A landscape with many valleys, sampled at points; each row gives a point and its height.
A ball rolls from a point to the lowest of its 2 nearest points, and stops where none of them is lower. Distance is the straight distance between rows; heights are no part of it.
z701 height 5.25: [ 81 123 179 115 102 114  74 158 118 139 119 138 122  66  94 159 118 192
  99 187 107 149  99  83 162  83 116 126  81 115 125 131 106]
z899 height 2.60: [ 96 140 190 176 168  99 115 138 132 124  85  86 152 111 162 170  85 102
 160 150 133 106 114 169 173 138  95 117 121 146 139 112 166]
z82 height 7.59: [ 66 126 160 122  94 109 121 151 115  96 138 131 119 166  96 132 116 162
 124 152 203 131 153 142  56 161 143 104 135 144  94  77 181]
z42 height 4.17: [100 176 150 167 103 110 122 144 151 145 162  93 109 131  63 154 128 203
 125 164 171 163  85 129 128 131 172 104 131 155 103  91 156]
z614 height 7.50: [153 136 136 131 116 107 114 156 135 164 146  84 138 169 118  74  94 191
 126 121 179 152 180  85 106 101 170 122 107  85 127 130 111]
z37 height 7.77: [125 150 174 145 110 124  80  90 144 177 125 110 129 130 149 118  97 154
 123 116 128 145 140  38 144 106 170 147 116 101 170 155 120]
z766 height 2.82: [103 125 138 128  93 155 142 140 135 160 153  99 115 137 101 138  83 191
 143  99 164 105 168  40 106 150 151 149  86 126 141 109  56]
z889 height 2.65: [165 100  80  70 152 137 168 135 126  97 152 105 160 107 152 132 201  73
 159 151  86 132 145 201 147 128  62 107 144 145 119 152 125]
z922 height 5.15: [162  83 134 141 177 145 168 158 120 153  97 110 116  87 151 104 123  86
 119 130 109 120  98 185 113 154  99 125 152  91 152 187 152]
z816 height 4.70: [ 93  73  94  66 159 160 118 140 163 118 132 172 141 111 129 164 140 106
 121 180 156 167  73 138 123  98 123  44 145 177 113 100 123]
z130 height 5.62: [147 117 131 140 123 147 152 161 145 166 106 155  78 111 110  97 126 130
 113  84 120 128  99 137  93 184 154 162 122  69 162 195  91]
z242 height 5.40: [120 134 171 103 113 197 133 158  59 152 128 120 115  97 107 197  98 127
 103 130 191 111 132 128  78 158 138 108 103 121  75 124 118]
z944 height 5.22: [141  95 138 122 127 100 120 127 181 137  86 170 126 142 160 157 118 137
 138 138 115 131 175 127 203 112 117 128 126 120 165 134  87]
z482 height 8.71: [134 132  87 107 120 144 196 157 102  81 140 129 136 174 163 109 164 109
 105  90 155 116 181 162  89 118 105 115 177 125 141 116 167]
z410 height 8.12: [157 121  80  87 107 162 143 117 103 134 143 153 125  98  86 148 190 140
  99 121 118 110 144 119 143 148 142 149  70 129 110 159  46]
z888 height 7.45: [134 187 139 143 123 123 114  97 133 151 151  99 141 108 168 111 129  91
 193 106  53 118 127  96 131 127 111 156 154 131 117 131 149]
z736 height 6.75: [171 164 122  97 163 175 157 134  81 137 121 100 139 138 162 124 145  88
 133 107 173  90 164 141  74 107 145 106 157 125 129 103 100]
z372 height 5.86: [121 104 149 132  85 108  35  86 161 188 100 139 147 135 123 125 101 130
 104 166  91 115 110  51 126 107 110 135 135 136 126  89 163]
z838 height 4.91: [ 83 156 130  95 118 120 105 125 175 127 165 160 139  93 157 155 189 111
 169 150  80 144 138 142 169 125  58 147 111 150 118 141  99]
z784 height 6.61: [134 129 102 160 134  92 175 112 167  98 137 136 127 158 113 119 105  95
 128  60 139  67 140 125 110 154 132 145 154 147 156  83 172]
z839 height 5.42: [183  97 118 138 137 145 212 165 124 144 100 125 112 122 141  87 138 107
 146  89  96 114 112 166  83 176 155 156 154  72 162 201 126]
z992 height 6.76: [102  98 151  92 113 175 113 110 142 155 143 156 109 117 177 169 157 186
 147 165 120 187 134 109 192 122 142  99 132 129 134 190 105]
z241 height 7.15: [ 81  88 154 100  70 127 115 150  96 116  91 164 109 106 102 187 130 128
 103 191 202 178 126 134 157 153 130 115  82 133 144 140 189]
z873 height 7.40: [109 110 112 131 109 103 106 146 112 118 126 112 110 130  82 150 132 156
  36 139 141 154  65 134 129 120  83 152 102 126 119 114 107]
z848 height 5.70: [145 106 143  90  81  97  78  96 192 113 120  98 151 113 106 117 173 105
 128 151 116 138 112 119 145  87  97 153 108 142 149 144 137]
z989 height 6.08: [ 92 219 127 140 117 147 110 105 149 180 177 139 102 138 151 147 153 139
 131 129 124 175  87  93 131  70 156 123 167 136 122 150 146]
z288 height 2.08: [145 109 114 115 138  48 114 128 135  95 138 112 162  82 106 116 157 105
 176 154 116  79 127 189 114 161 127 129 126 145  90  63 154]
z190 height 3.64: [ 98  58 108  90 144 144 133 126 209 112 116 164 131 133 136 164 140  96
 133 140 136 146  72 159 125 101  85  82 158 178 129 136  89]
z187 height 3.46: [104 132 120 165 157 108 153 143 140 104 122 158  82 156 164 127 121 142
 141 122 128 118 149 188 129 152 131 121 154 120 150 136 132]
z711 height 6.77: [145 177  82 167 192 123 158  80 135 119 145 160 163 132 178  96 151  64
 109 110  89 151  48 108 136  97 165 138 148 144 164 134 110]
z770 height 5.27: [ 91 140 151  98 113 115  84 102 158 106 155 119 143 115 157 116 167  96
 150 147  89 165  91 129 129 113  81 144 155 139 141 124 129]
z200 height 6.21: [151 141 168 115 101  98  86 126 187 130 125 121 177  98  82 160 174  76
 135 165 165 143 126 153 175  79 129 141  91 147 160 134 174]
z484 height 6.46: [104 207  97 174 162 120 118 123 151 131 161 168 105 152 140  99 139 142
 116 111 135 158  73  99 105  64 149 100 177 132 120 128 137]
z979 height 4.83: [111 124 139 159 221 129 134 139  79 111 113 117 140  68 161 170  93  46
 140 121 147 118  96 178 111 135  79 116 121 141 128 107 174]
z122 height 7.36: [102 116 190 155 115 146 107 119 115 129 124 109 112 148 143  64  91 133
 182 135  78 171 167 107 144 109 142 128 144 139 114 165 189]
z938 height 7.08: [134 165  52 148 191 102 180 108 167  64 144 208 151 128 181 110 164  76
 141  88  94 104  93 115 147 115 153 112 167 149 161 122  99]
z844 height 7.58: [106 100 122 105 124 117 122 129  93  87 127  62 113 136  94  94 117 175
  74 130 112 157 101 137 121 134  88 140 129 125  89 116  70]
z104 height 7.94: [160  93  88  86 119 152 167 157  88 107 116 125 107 103 112 139 147 136
 103  97 109 115 125 144 116 145 118 144 109 126  71 144   8]
z464 height 3.97: [ 84 136 198 176 143 105 134 153 108 102  82  94 159  94 125 180  60  98
 147 122 155  77 140 149 128 162 115 141 101 176  83  85 143]
z134 height 6.02: [139  98 152 152  89  99 118  89 158 126 117 130 106 113 148 144 123 167
 154 114  77 164 142 127 228 107 110 157 123 136 129 198 138]
z955 height 4.79: [126 126 126 129  96 113 168 101 187 138 128 107 102 123 132  93 170 150
 131 105  63 164  31 135 102 139 111 125 175 115 146 151 101]
z780 height 5.95: [152 183  95 105  87 123  97 141 132 192 172 159 122 111 117 140 187 170
 111 132 109 116 158 102 165 169 132 165  82  91 113 127 103]
z416 height 7.31: [138 179 116 161 127 113 143 135 117 137 170 103 124 174 140  85  96 156
 166 108 133 129 175  93 119 136 166 135 114 102 129 124 155]
z86 height 7.01: [107  99 178 145 144 141 146  87 160 107  97 132 107 140 130 110  99 108
 206 125 116 112 153 123  96 146 140  88 174 147 166 126 178]
z587 height 2.54: [150 135  83  92 141 112 132 108  90 120 145 119 160 168 161 103 145 120
 149 132  95  89 159 111 104 150 131 108 138 127 133  57  94]
z274 height 8.72: [167 104 131 136 125 130 162 129  71  95 133  80 152 207 149  82 113 114
 116 153 146 137 203 136 134 126 115 111 147 154 138 123 203]
z964 height 7.28: [161 207 104 107  95 143 164 130 135 152 176 112 119 108 150  84 164 129
 181  96  54 141 117 102 128 140 113 145 142 110 116 158 116]
z991 height 1.06: [121 103 151 142 101 177 122 106  87 150 119 108 141 107  52 138  77 186
 134 138 148 116 138  63 132 146 167 129  72 131 106 141 124]
z697 height 1.84: [158 134 100 113 151 127 183 183 130 111 157 128 154 106 180 123 202  86
 132 131  99 140 156 185 144 103  78 146 128 127 138 185 103]
z97 height 7.06: [128 101 128 138 137 120 143 110 141 123 102 132 107 181 121 138  65 126
 124  62 188  79 161 130  59 160 156 125 155 144 132  94 147]
z894 height 4.52: [ 77 156 163  84 110 138 127 160 172 130 154 168 134 125 156 180 182 115
 150 151 140 166 143 174 156 111  55 134 126 118 163 156 121]
z553 height 6.47: [171 126 103 100  54 139 141 122 145 133 137 144 106 111 137 134 184 161
 112 112  95 157 135  95 185 104 148 163 100 115 145 199  90]
z721 height 5.57: [161 146 148 135 182 122 123 107  63 107 116  78 136  74 117 115 111  68
 131 126 157 112  81 164  55 157 168 140 113 115 127 107 145]
z403 height 8.57: [103 105 157  94 113 123  91 143  87 143 121 103 151 109 132  79 116 143
 156 147  96  84 186 114 101 197 112 163  85  79 134 113 100]
z793 height 7.13: [140  96 119 141 116  52  96 132 138  97 117  78 113 144  76 129 102 149
  43 105 169 133  91 132 122 105 106 164 119 141  85  90 118]
z160 height 7.76: [136  79  97 113 128 142 145 145  72 114 113  94 122 143 131 130 119 152
  64 114 113 125 104 117 145  96  94 128 120 118  91 126  32]
z963 height 6.24: [101 149 150 133 125 135 125 120 131 139 116 140  83 122 119 145 127 169
 134 139 162 153 129 138 135 164 169 128 122  89 161 155  83]
z795 height 7.14: [165 208  98 121 108 151 161 149 101 178 177 112 115 133 114  72 148 151
 154 120 116 136 160 112 102 115 148 117 140  92 118 158 140]
z19 height 4.10: [131  87 133 123 164 128 171 185 128 109 117 163  94 137 194 145 128 125
 151 113 135 126 181 201 118 136  80 111 158 110 114 167 140]
z828 height 7.39: [125 180  44 119 169 113 187 133 126  71 145 205 129 122 146 117 168 112
 153  96 116  80 119 129 112 130 131 105 165 141 121 115  65]
z737 height 4.65: [ 87  77 187 120 133 113  82 115 175 116 103 168 119  97 146 197 110 152
 122 162 142 141 144 132 174  98 106 127 109 117 176 147  82]
z516 height 6.66: [142 145 103 107  80 133 148 107 132 130 147 140 106 137 164 136 124 175
 114  91  91 127 152  31 182 151 138 168  93 114 156 172  49]
z595 height 8.96: [148  70 118 101  98 137 133 118 117 114 102 128 131 180 179  92 138 143
  86 120  82 153 172 119 139 139 101 143 155 119 144 170 148]
z538 height 8.86: [149  76 136 129 114 131 145  93 101 106 138  97 125 164 170  95 124 107
 129 142  76 149 177 124 134 163  80 120 170 142 155 128 198]
z723 height 8.13: [160 139 108 146 129 175 158  97 141 125 131 133 138 172 120  94 136  71
 126 115 107 129  96 113 112  64 119 103 172 172 132 119 184]
z622 height 4.02: [145 122 107 134 180  95 143 115 175 100 155 158 140 116 154 133 161  97
 166 141 116 144 162 184 190 115 126 109 148 139 159 126 199]
z849 height 5.72: [132 126 138 138 149  99 118 163 157 105 127 108 123 101 125 130 146  98
 131 144 126 160  79 197 155 111  94 131 128 132 137 161 118]
z296 height 2.72: [134 146 112 162 197 123 167 134 135  97 124 173 118 150 174  95 133  89
 129 107 138 130 140 153 128 100 163 124 165 113 182 145 158]
z545 height 7.16: [136 160 100 173 190  90 116 173 168 152 128 176  94 116 149  92 129 105
 139 133  75 131  71 158 129 109 114 135 147  98 112 158  94]
z431 height 7.48: [ 84 102 190 142 124 138  55  88 125 146 108 121 131 129 152  68  61 121
 166 124  79 141 158  51 115 126 158 157 139 138 126 156 152]
z779 height 1.93: [126 110 148 150 114 166 151 129  60 133 131  84 128 135  93 128  46 173
 139 105 155 119 156  77 113 139 127 131  67 112 112 146  73]
z353 height 7.63: [121  94 179 120 113 112  69  79 114 142 105 102 160 142 127  65  76 164
 123 129 126 145 153  43 116 100 167 151 102 113 162 134 126]
z12 height 7.60: [119 147 129 128 107 136 128  67 126 127 148 112 122  96 114 100 116  99
 193  85  44 114 112  73 130 158 148 156 130 158 125 144 108]
z301 height 1.82: [109 135  93 135 148 160 182 176 101 130 131 172 128 166 166 126 183 123
 104 115 105 126 120 146 130 161 107 157 121 105 122 175  58]
z203 height 6.43: [119 123 147 106 155 131 150 167  51 113 105 123 148  96 170 210 108 118
 143 154 191 132 130 187 132 141 120  72 117 125  52  85 168]
z561 height 7.41: [110  92 112 142 146 129 145 128 117 105 125 149  93 150  97  91  51 143
 160  95 152  89 152 146  55 169 169 124 125 118  95 113 170]
z173 height 6.19: [150 143  73 103 120 121 104  88 126 132 171 128 135 112 156 100 181 124
 140 135  57 168  80 122 169  90 119 120 152 153  86 131 103]
z262 height 3.37: [ 87 102 155  92 152 173 132 149 134 129  91 154 125 152 193 157 126 101
 119 141 154 134 118 159 111 137  78 125 144 116 164 147  85]
z803 height 4.68: [138  60 139  96 182 171 153 179 133 139  89 173 117 124 175 132 135  78
 128 111 154 117 136 213  82 151 115 121 156  90 138 183 155]
z438 height 4.90: [122 102 195 143 115 138 125 111 105 100  71  86 171  78 108 154  87  81
 142 118 183  88 136 114 106 140 157 132  98 152 117 119 132]
z568 height 5.33: [ 99 179  89 130 100 118 134 125 148 136 180 163 134 127 132 146 179 118
 143 129 101 103 141 134 144 140  96 141 108 156 114 109 117]
z135 height 3.78: [153  98  97  83 106 189 130 133  73 148 129 136 117 167 112 118 129 161
  69 135 169 133 169  81 110 133 165 114 102 113 119 124 119]
z340 height 5.78: [122 125 164 178  74 123 106  70 140 150 100 140 132 101 120 176 107 135
 138 116  85 131 138  80 221  91 121 170  94 151 125 181 125]
z378 height 5.65: [103 112  97 138 173 154 129 111 100 102 125 162 117 137 142 141 117  89
 101 120 140  95  91 168  72 188 130 131 128 129 129  93 151]
z316 height 4.93: [129  97 124 105 153 141 123 110 183 130  85 131 131 124 136 153 128  58
 125 120 147 101  99 146  90 106 110 120 144 168 158 123 105]
z857 height 6.52: [135 148  80 122 150 130 124 125 122 160 162 169 107 115 144 147 158 161
 124 156 105 142  82 176 152 155 130 103 130  93 124 113 127]
z33 height 8.37: [174 161  83 150 125 150 182 140 132 132 126 109 131 191 116  84 117 123
 117  77 130 114 119 109 110  83 141 113 166 130 137 124 157]
z672 height 6.78: [136 205  84 195 157 126 142 120 117 124 147 178  92 146  89  76 114 142
 119  92 139 139 102 121  93  95 145 105 194 100 135 125 182]
z474 height 6.54: [159  99 164 150  99 142 154 139 153 139  78 113 118 147  78 167  77 111
 135  88 180 104 174 131 143  86 142 135 126 160  92 154 111]
z673 height 5.37: [120 104  97  64 130 134  99 127 144  93 147 130 136 132 115 123 167 114
 133 193 130 193  90 154 139  77 130  84 115 164 118 130 110]
z835 height 7.04: [143 109 145 131  94 158 166 142 137 104 114 116 115 144  76 156 138 111
 134  86 156  97 178 172 146 140 116 154 106 162 112 164 145]
z597 height 6.01: [131  96 105 143 160 137 169 104 118 107 102 151 127 149 145  90 125  61
 101  96 104 104  94 125  65 154 109 137 173 119 161 119 153]
z666 height 4.03: [142 122 138 153 121  98 101  75 167 131 126 119 128 132  75 116 136 120
 126 134 164 139  94 159 124 138 196 124 143 146 155  91 189]
z656 height 4.94: [113 146 137 112 134 193 126 176  78 158 143  98 143 132  76 157 106 152
 125 130 176 100 153  91  61 129 153 100 115 138  90  95 118]
z681 height 3.45: [ 82 125 131  96 108 174 135 120 115 123 153 128 116 131 108 119 127 154
 127 106 123 117 152  59 107 137 121 161  85 132 122 135  29]
z407 height 4.89: [131 171 138 179 106 114 109 114 168 157 137 132  98 148  74 144 126 168
  96 142 160 173  95 123 172 113 154 139 116 136 124 135 137]
z541 height 3.67: [ 71 109 150 103 113 155  96 108  99 120 140 127 119 142 116  83  97 158
 145 140  78 133 173  58 129 134 135 140  94 138  96 125  74]
z643 height 3.08: [160 115 117 126 121  56 127 115 128  85 137  68 124 128  90 105 134 150
 134 118 110 123 128 164 113 157 136 133 129 149  90  96 121]
z408 height 6.45: [165 154  66 127 162 128 138 113 112 145 142 146 150 143 201 111 160 108
 119 116  58 143  89  99 160 116 121 127 148 124 119 136  96]
z102 height 7.64: [119 132 137 154 118 101 150 150 120  94 147 109 115 154  88 102 103 153
 145 100 174  99 158 159  51 134 114 119 160 130  83  93 200]
z85 height 3.44: [ 73 188 154 158  87  80  87 166 128 114 134 106 145 117  72 111 125 154
 142 183 180 163 117 140 138 128 175 139  93 148 102 116 180]
z314 height 3.90: [127 149 139 152 136  93 112 110 125 145 129  84 137 126 109 124  90 152
 150 141 107 110 137 129 144 161 138 132 108 128 121  95 100]
z526 height 6.33: [128 117 157 119 101  58  56 120 131 138 119  58 154 115  87 100 116 148
  83 139 137 101  92  96  88 161 118 150 114  92 151  53 125]
z573 height 7.80: [139 153 105 132 128 123 148 108 148 132 138 109 111 101  81  87 114 111
 194  83  52  79 105 125  98 152 103 145 143 142 100 108  82]
z843 height 5.73: [155  99 183 132 121 147 111 136 137 146  57 125 172 109 105 182  93  95
 135 111 196  72 187 132 137 113 192 132 104 144 102 127 109]
z218 height 4.43: [146 133  88 127 107 132 139 112 156 158 138 160  93 144 144  88 159 140
 131 118  62 156  86 138  92 152 116 138 181  94 118 160 155]
z176 height 3.94: [132 115 137 139 201 122 134 119 108 120  91 106 146 125 179 189  93 103
 130 132 157 118 109 161 163 132  95  96 141 121 155  98 131]
z15 height 3.33: [158  82  72 102 103 174 142 113  99 154 124 154 132 196 168  90 146 170
  48 120 135 176 142  76 137 140 171 130 139  92 140 163 119]
z321 height 8.48: [114  83 142 101 109 116  93 140  59 114 114 109 147 123 128 118  84 170
 100 134 143  93 192 103 114 170 125 171  60  86 135 141 107]
z543 height 6.55: [136 131 126 122 121 118 106 145 164 115 137 154 153 139 110 170 174  84
 103 134 181 149 149 171 192  95 113 131 109 162 140 141 130]
z435 height 4.71: [154 150 104 167 125  88 109 121 145 106 144 137 137 149  63 103 114 108
  97 118 160 117 120 139 110 132 140 154 128 162 121  85 227]
z590 height 5.96: [103 138 148 104 103  73  76 126 136 134 143  69 126 103 113 128 138 150
  87 178 129 157  48 130 109 144 103 129 145 106 145  68 150]
z53 height 5.71: [122 173  98 135 104 117 107 175 137 158 155 153 116 141 142 131 173 143
 122 126  97 113 159 139 164 153  63 168  97 101 110 154  96]
z731 height 6.11: [141  97 122 138 146  86 132 164 151  91 121 106 149 109 133 161 152  68
  89 136 146 140 144 176 176 112  77 171  98 152 142 148 133]
z960 height 3.66: [110 158 107 127 204 143 118 118 167 108 123 203 140 129 131 121 132  77
 136 108 162 113 138 127 126  58 159  89 165 143 162 113 139]
z931 height 7.35: [133  93 108 106  54 174 156 119 142 128 124 125 107 133  66 137 126 120
 148  75 126  64 162 114 108 183 109 167  83 142 107 151 112]
z684 height 6.25: [181 131 133 125  79 138 144 129 149 153 127 110 123 113 118 127 157 153
 158 124  81 140 141 127 193 107 114 131 122 120 114 187 143]
z611 height 4.97: [ 71 117 197 138  96  98  98 127 112  90 105  93 159  91 101 125  82 180
 119 168 125 137 123 100 161 114 127 136  89 128 126 117 116]
z987 height 6.20: [128 175 106 130 104 121 106 118 122 188 169 142 112 112 124 166 159 175
 119 152 110 114 126 136 154 201 131 138 114  91 123  87 152]
z412 height 6.28: [148 118  60 146 146 106 201 137 122  85 148 151 132 160 136  93 142  67
 137  82  84  71 133  99  82 147  94 157 156 150 136  93 143]
z817 height 5.26: [114 148 143 136 131 129  62 110 165 169 116 151 120 141 136 116 105 116
 129 149 104 125 105 119 109  94 120  98 170 128 121  89 164]
z179 height 1.04: [136 114 102 130 143 149 191 204 133 123 113 152 110 134 163  96 176 102
 147 104  48 118 146 140 144 120  82 148 130 116 120 200  71]
z556 height 6.74: [112 126 128 147 121  91  83 122 145 123 140  76 156 143  82 113  95 137
  74 119 182 115 106  76  86 124 136 158  99 147 118  57 114]
z969 height 8.56: [170 143 102 141 118 149 175 156  97 125 141 118 149 199 130 120 123 114
  93  89 160 113 186 135 128 100 111 125 150 146 133 113 209]
z458 height 4.95: [157  96 100 121 134 129 136 123 197 148  95 198 120 158 174 137 122  99
 143 110  87 122 158 123 193 126 127 129 142 139 158 148 155]
z639 height 7.34: [ 90 116 148  76  92 101 110 167 113  93 132 132 114 125 125 164 152 121
 113 179 212 163 127 159 114 149 150 112 107 155 107  95 167]
z220 height 8.38: [114  96 141 114 103 157 135 124  49 130 123 128 131 105 128 161 106 224
  98 151 130 111 180  78 140 141 143 144  45  85 150 133  94]
z994 height 5.56: [128 200 128 164 147 145 121 145 170 182 161 151 119 118 114 172 158 150
 113 145 141 178  59 156 157  83 137 116 125 122 137 146 134]
z522 height 6.93: [121 136 118 127 197 129 135 152  93 125 124 163 155  98 146 197 110 106
 165 156 181 131 129 199 168 112 118  54 136 111 108 105 211]
z124 height 5.50: [ 96 107 170 156  92 123  84  99 101 138 113 144 146  67 107 203 108 170
 127 170  73 126 106  88 206  93  93 135  69 136 123 140 136]
z778 height 5.29: [120 153 139 152 152 104 144 119 178 100 117  88 121 110 118 101 145 121
 138 111 121 168  65 157 115 103 123 142 152 132 162 146  82]
z871 height 5.74: [106 147 148 136 116 136  67  98 101 183 130 154 140  76 144 195 137 141
 112 166  90 130 122  84 185 143 114 140  75 112 114 132 126]
z100 height 8.28: [125  90 107  92 106 144 122 131  77 109 153 114 119  99  97 171 160 191
  70 146 140 133 165 105 120 151 150 138  66 109 134 142  65]
z939 height 4.34: [126 137 114 117 112 155 114 147  73 170 147 103 159 174 123 142 103 170
  76 151 183 115 170  80  99 141 151 113 105 113 110  64 138]
z943 height 3.10: [161 116 157 120 119 139 126  66 117 124 115  70 144 117  92 139 125 136
 118 141 171 137 102 117 135 147 190 111 126 163 155  86 145]
z367 height 7.71: [137 104 165 103 117 109  92 166 114 140 113  69 150 131 117 108  90 194
  81 145 172 120 165  87 103  73 137 139 105  91 124 115  97]
z342 height 6.35: [159 169 116 103 117 163 156 129 116 128 130 115 133 106 119 147 146 100
 134  90 171  86 133 173  69 113 136 105 141 114  93 106 152]
z744 height 4.08: [ 92 106 188 124 134 155 121 165 165 120 106 168 126 136 163 188 135 119
 132 140 148 168 144 168 165  92  68 141 132 109 178 201  91]
z217 height 7.69: [133 181  87 152 163 114 173 129 118  98 161 134 121  96 109 109 150 115
 186  96  91  70 114 159 102 124 105 105 158 127 101 110  99]
z877 height 7.23: [112 113 184 148 143 148 145  85 130  91 105  91 112 135 154  85 110 112
 189 156  92 182 148 149 129 123 144 103 167 165 163 155 198]
z609 height 7.55: [135 145 120 138 180  99 107 151 170 143 113 150 101 113 141 130 108 102
 159 116  97  81 109 135 121  89 120 134 134 129 129 117  36]
z559 height 5.99: [107 141 146 134 123 136 149 105 182 132 103 113 131 141 120 149 120  82
 174  80 129  66 127 118  87 133 122 117 148 173 162  76  91]
z626 height 6.53: [129 116 161 118 109 183 150 118 152 150 120 156  85 108 109 180 142 173
 155 126 116 148 136 127 179 140 144 117 114 117 139 190  76]
z436 height 5.28: [132 114 122 147 181 136 157 118  56  78 127 103 122  94 122 120 107  52
 127 118 121 116  69 182  62 172 100 126 138 131 102 113 171]
z765 height 6.03: [124 120 149 132 100 129  46 100 128 193 109 158 146  92 135 181 116 180
 107 184 116 115 117  59 159 150 145 125 107 118 129  92 166]
z352 height 6.84: [137 167  72 166 172 106 158 126 150 160 144 200 113 126 155 110 150 143
 123 117  87 140  39 149 138 140 153 127 137  88 135 151 113]
z59 height 4.56: [ 69 121 191 158 111  85  87 111 152 108 109  75 168 101 111  80  77 163
 175 154 108 120 120 120 136 171 134 158 119 134 126  96 102]
z497 height 5.17: [154 134 108 158 118  60  81 153 150 129 135 107 134 173  97  81 128 122
  75 144 134 118 138 142 116 107  99 150 141 131 116  86 187]
z486 height 7.81: [133 125 113 156 155 144 168 108 130  85 122 142 127 133 114 151 144  80
 125 112 137 112  95 165 138 103  95 108 161 176 129 115 181]
z389 height 2.10: [124 112 157 128  80 134 130 114 102 106 123  72 148 109  61 125 122 180
 116 158 180 154 122 101 116 142 182 116  87 152 123 110 144]
z178 height 4.12: [118 102  93 110 101 129 146 109 127 114 164 146 104 178 135  75 135 149
 110 115  92 168 115 113  92 147 129 122 161 118 116 123 102]
z722 height 7.42: [156 115 100 160 185 148 165 151 128 118 107 173 145 102 106 173 114  71
 143 131 165 109 111 195 163  94  96  97 144 150 105 142 218]
z9 height 6.67: [ 99 139 143 125 118 150 168  56 152 105 112 118 134 148 161 145 113 119
 170 110 127 111 140 105 110 177 137 124 165 151 187  95 129]
z21 height 5.88: [139 101 158  97 114 157 140 143  65 134  94 116 120  83 131 212  98 145
 116 141 197 109 119 136 112 176 163  78  97 146  48  68 136]
z229 height 6.97: [151 213  82 153 120 135 168 156 118 151 197 155  96 162 126  71 141 156
 125  90 128 161 107 107  97 110 177 128 175  79 145 153 185]
z537 height 5.91: [158 119 135 130  99 137 131 135 130 165 103  93  89  99  99 133 118 178
 112  94 142 108 128 127 118 156 146 138 105  85 166 168  72]
z284 height 5.58: [130 185 125 150 120  79  88 135 115 123 161  88 138 141  96 103 143 129
 114 166 115 150  87 150 111 118  96 128 146 120 118  82 190]
z999 height 4.49: [164 116 111 122 145 111 137 122 190 129 146 187 128 141 157  88 162  95
 159 113 104 142 180 150 199  84 162 129 172 158 156 159 201]
z101 height 5.90: [179 119 146 118 138 119 113 132 122 133 100  81 134  95 117 116 132  75
 118 106 152 114 117 169  94 144 137 145 127 108 119 119 150]
z920 height 2.58: [107 104 106 110 140 157 136 157 117 140 107 156 115 175 186 126 133 112
  96 115 112 119 140 110 120 134  98 136 147 116 138 143  61]
z640 height 4.53: [ 89 135 123 147 186 143  88 128 127 116 111 183 131 157 137 112  96  88
 138 165 140 125 133 132 105  76 141  81 159 149 116 110 176]
z549 height 7.09: [146 161 158 110 160 166 113 149 103 170 108 104 145 134 145 146 102 115
 138 105 169  85 165 117  85 108 163 126 123 108 130 128  66]
z917 height 6.95: [108  81 155 107 108 157 116 113 121 101 135 160 125 111 123 177 130 144
 143 190 150 192 123 144 192 137 145 101  96 155 134 154 141]
z252 height 7.93: [137 166 170 130 139  97  97  82 164 150 111  97 135 141 194  91 109 120
 131  96 118 140 128  63 135 136 169 155 146 102 211 117 123]
z119 height 3.75: [157 114  93 119 126 121 102 145 113 154 149 131  88 181 143  67 128 175
  67 144 122 160 136 109 132 133 151 111 152  94 126 125 112]
z653 height 7.44: [156 117 184 115 135 142  93 185  94 159  91 105 143 130 138 138  78 150
 108 145 188 102 186 113  94  84 175 125 123  89  98 127  86]
z370 height 3.24: [123 122 116 108 121 150 119 112  69 138 146 126 157 162 141  83 119 157
 150 155  95 105 194  85 122 152 129 105 111 140  99 104  95]
z680 height 2.91: [106 147 156 136  93 113 113 191  85 121 138 103 128  93  57 137 128 172
 116 202 206 174 120 127 135 120 183 120  83 119  91 126 136]
z929 height 5.84: [123 123  83  86 134 139 152 106 158 122 171 150 145 134 157 144 215 127
 121 154 102 193  83 136 152 112 112 102 144 161 116 149  97]
z278 height 3.20: [165 121 110 149 174  58 114 109 154 117 137 136 155  99 122 128 129 107
 157 151 116 100 133 179 153 124 122  99 142 140 118  89 191]

For each start below, name the point where the ball stops.
z104 => z991
z82 => z296
z33 => z15
z252 => z190
z229 => z991
z37 => z190
z217 => z190
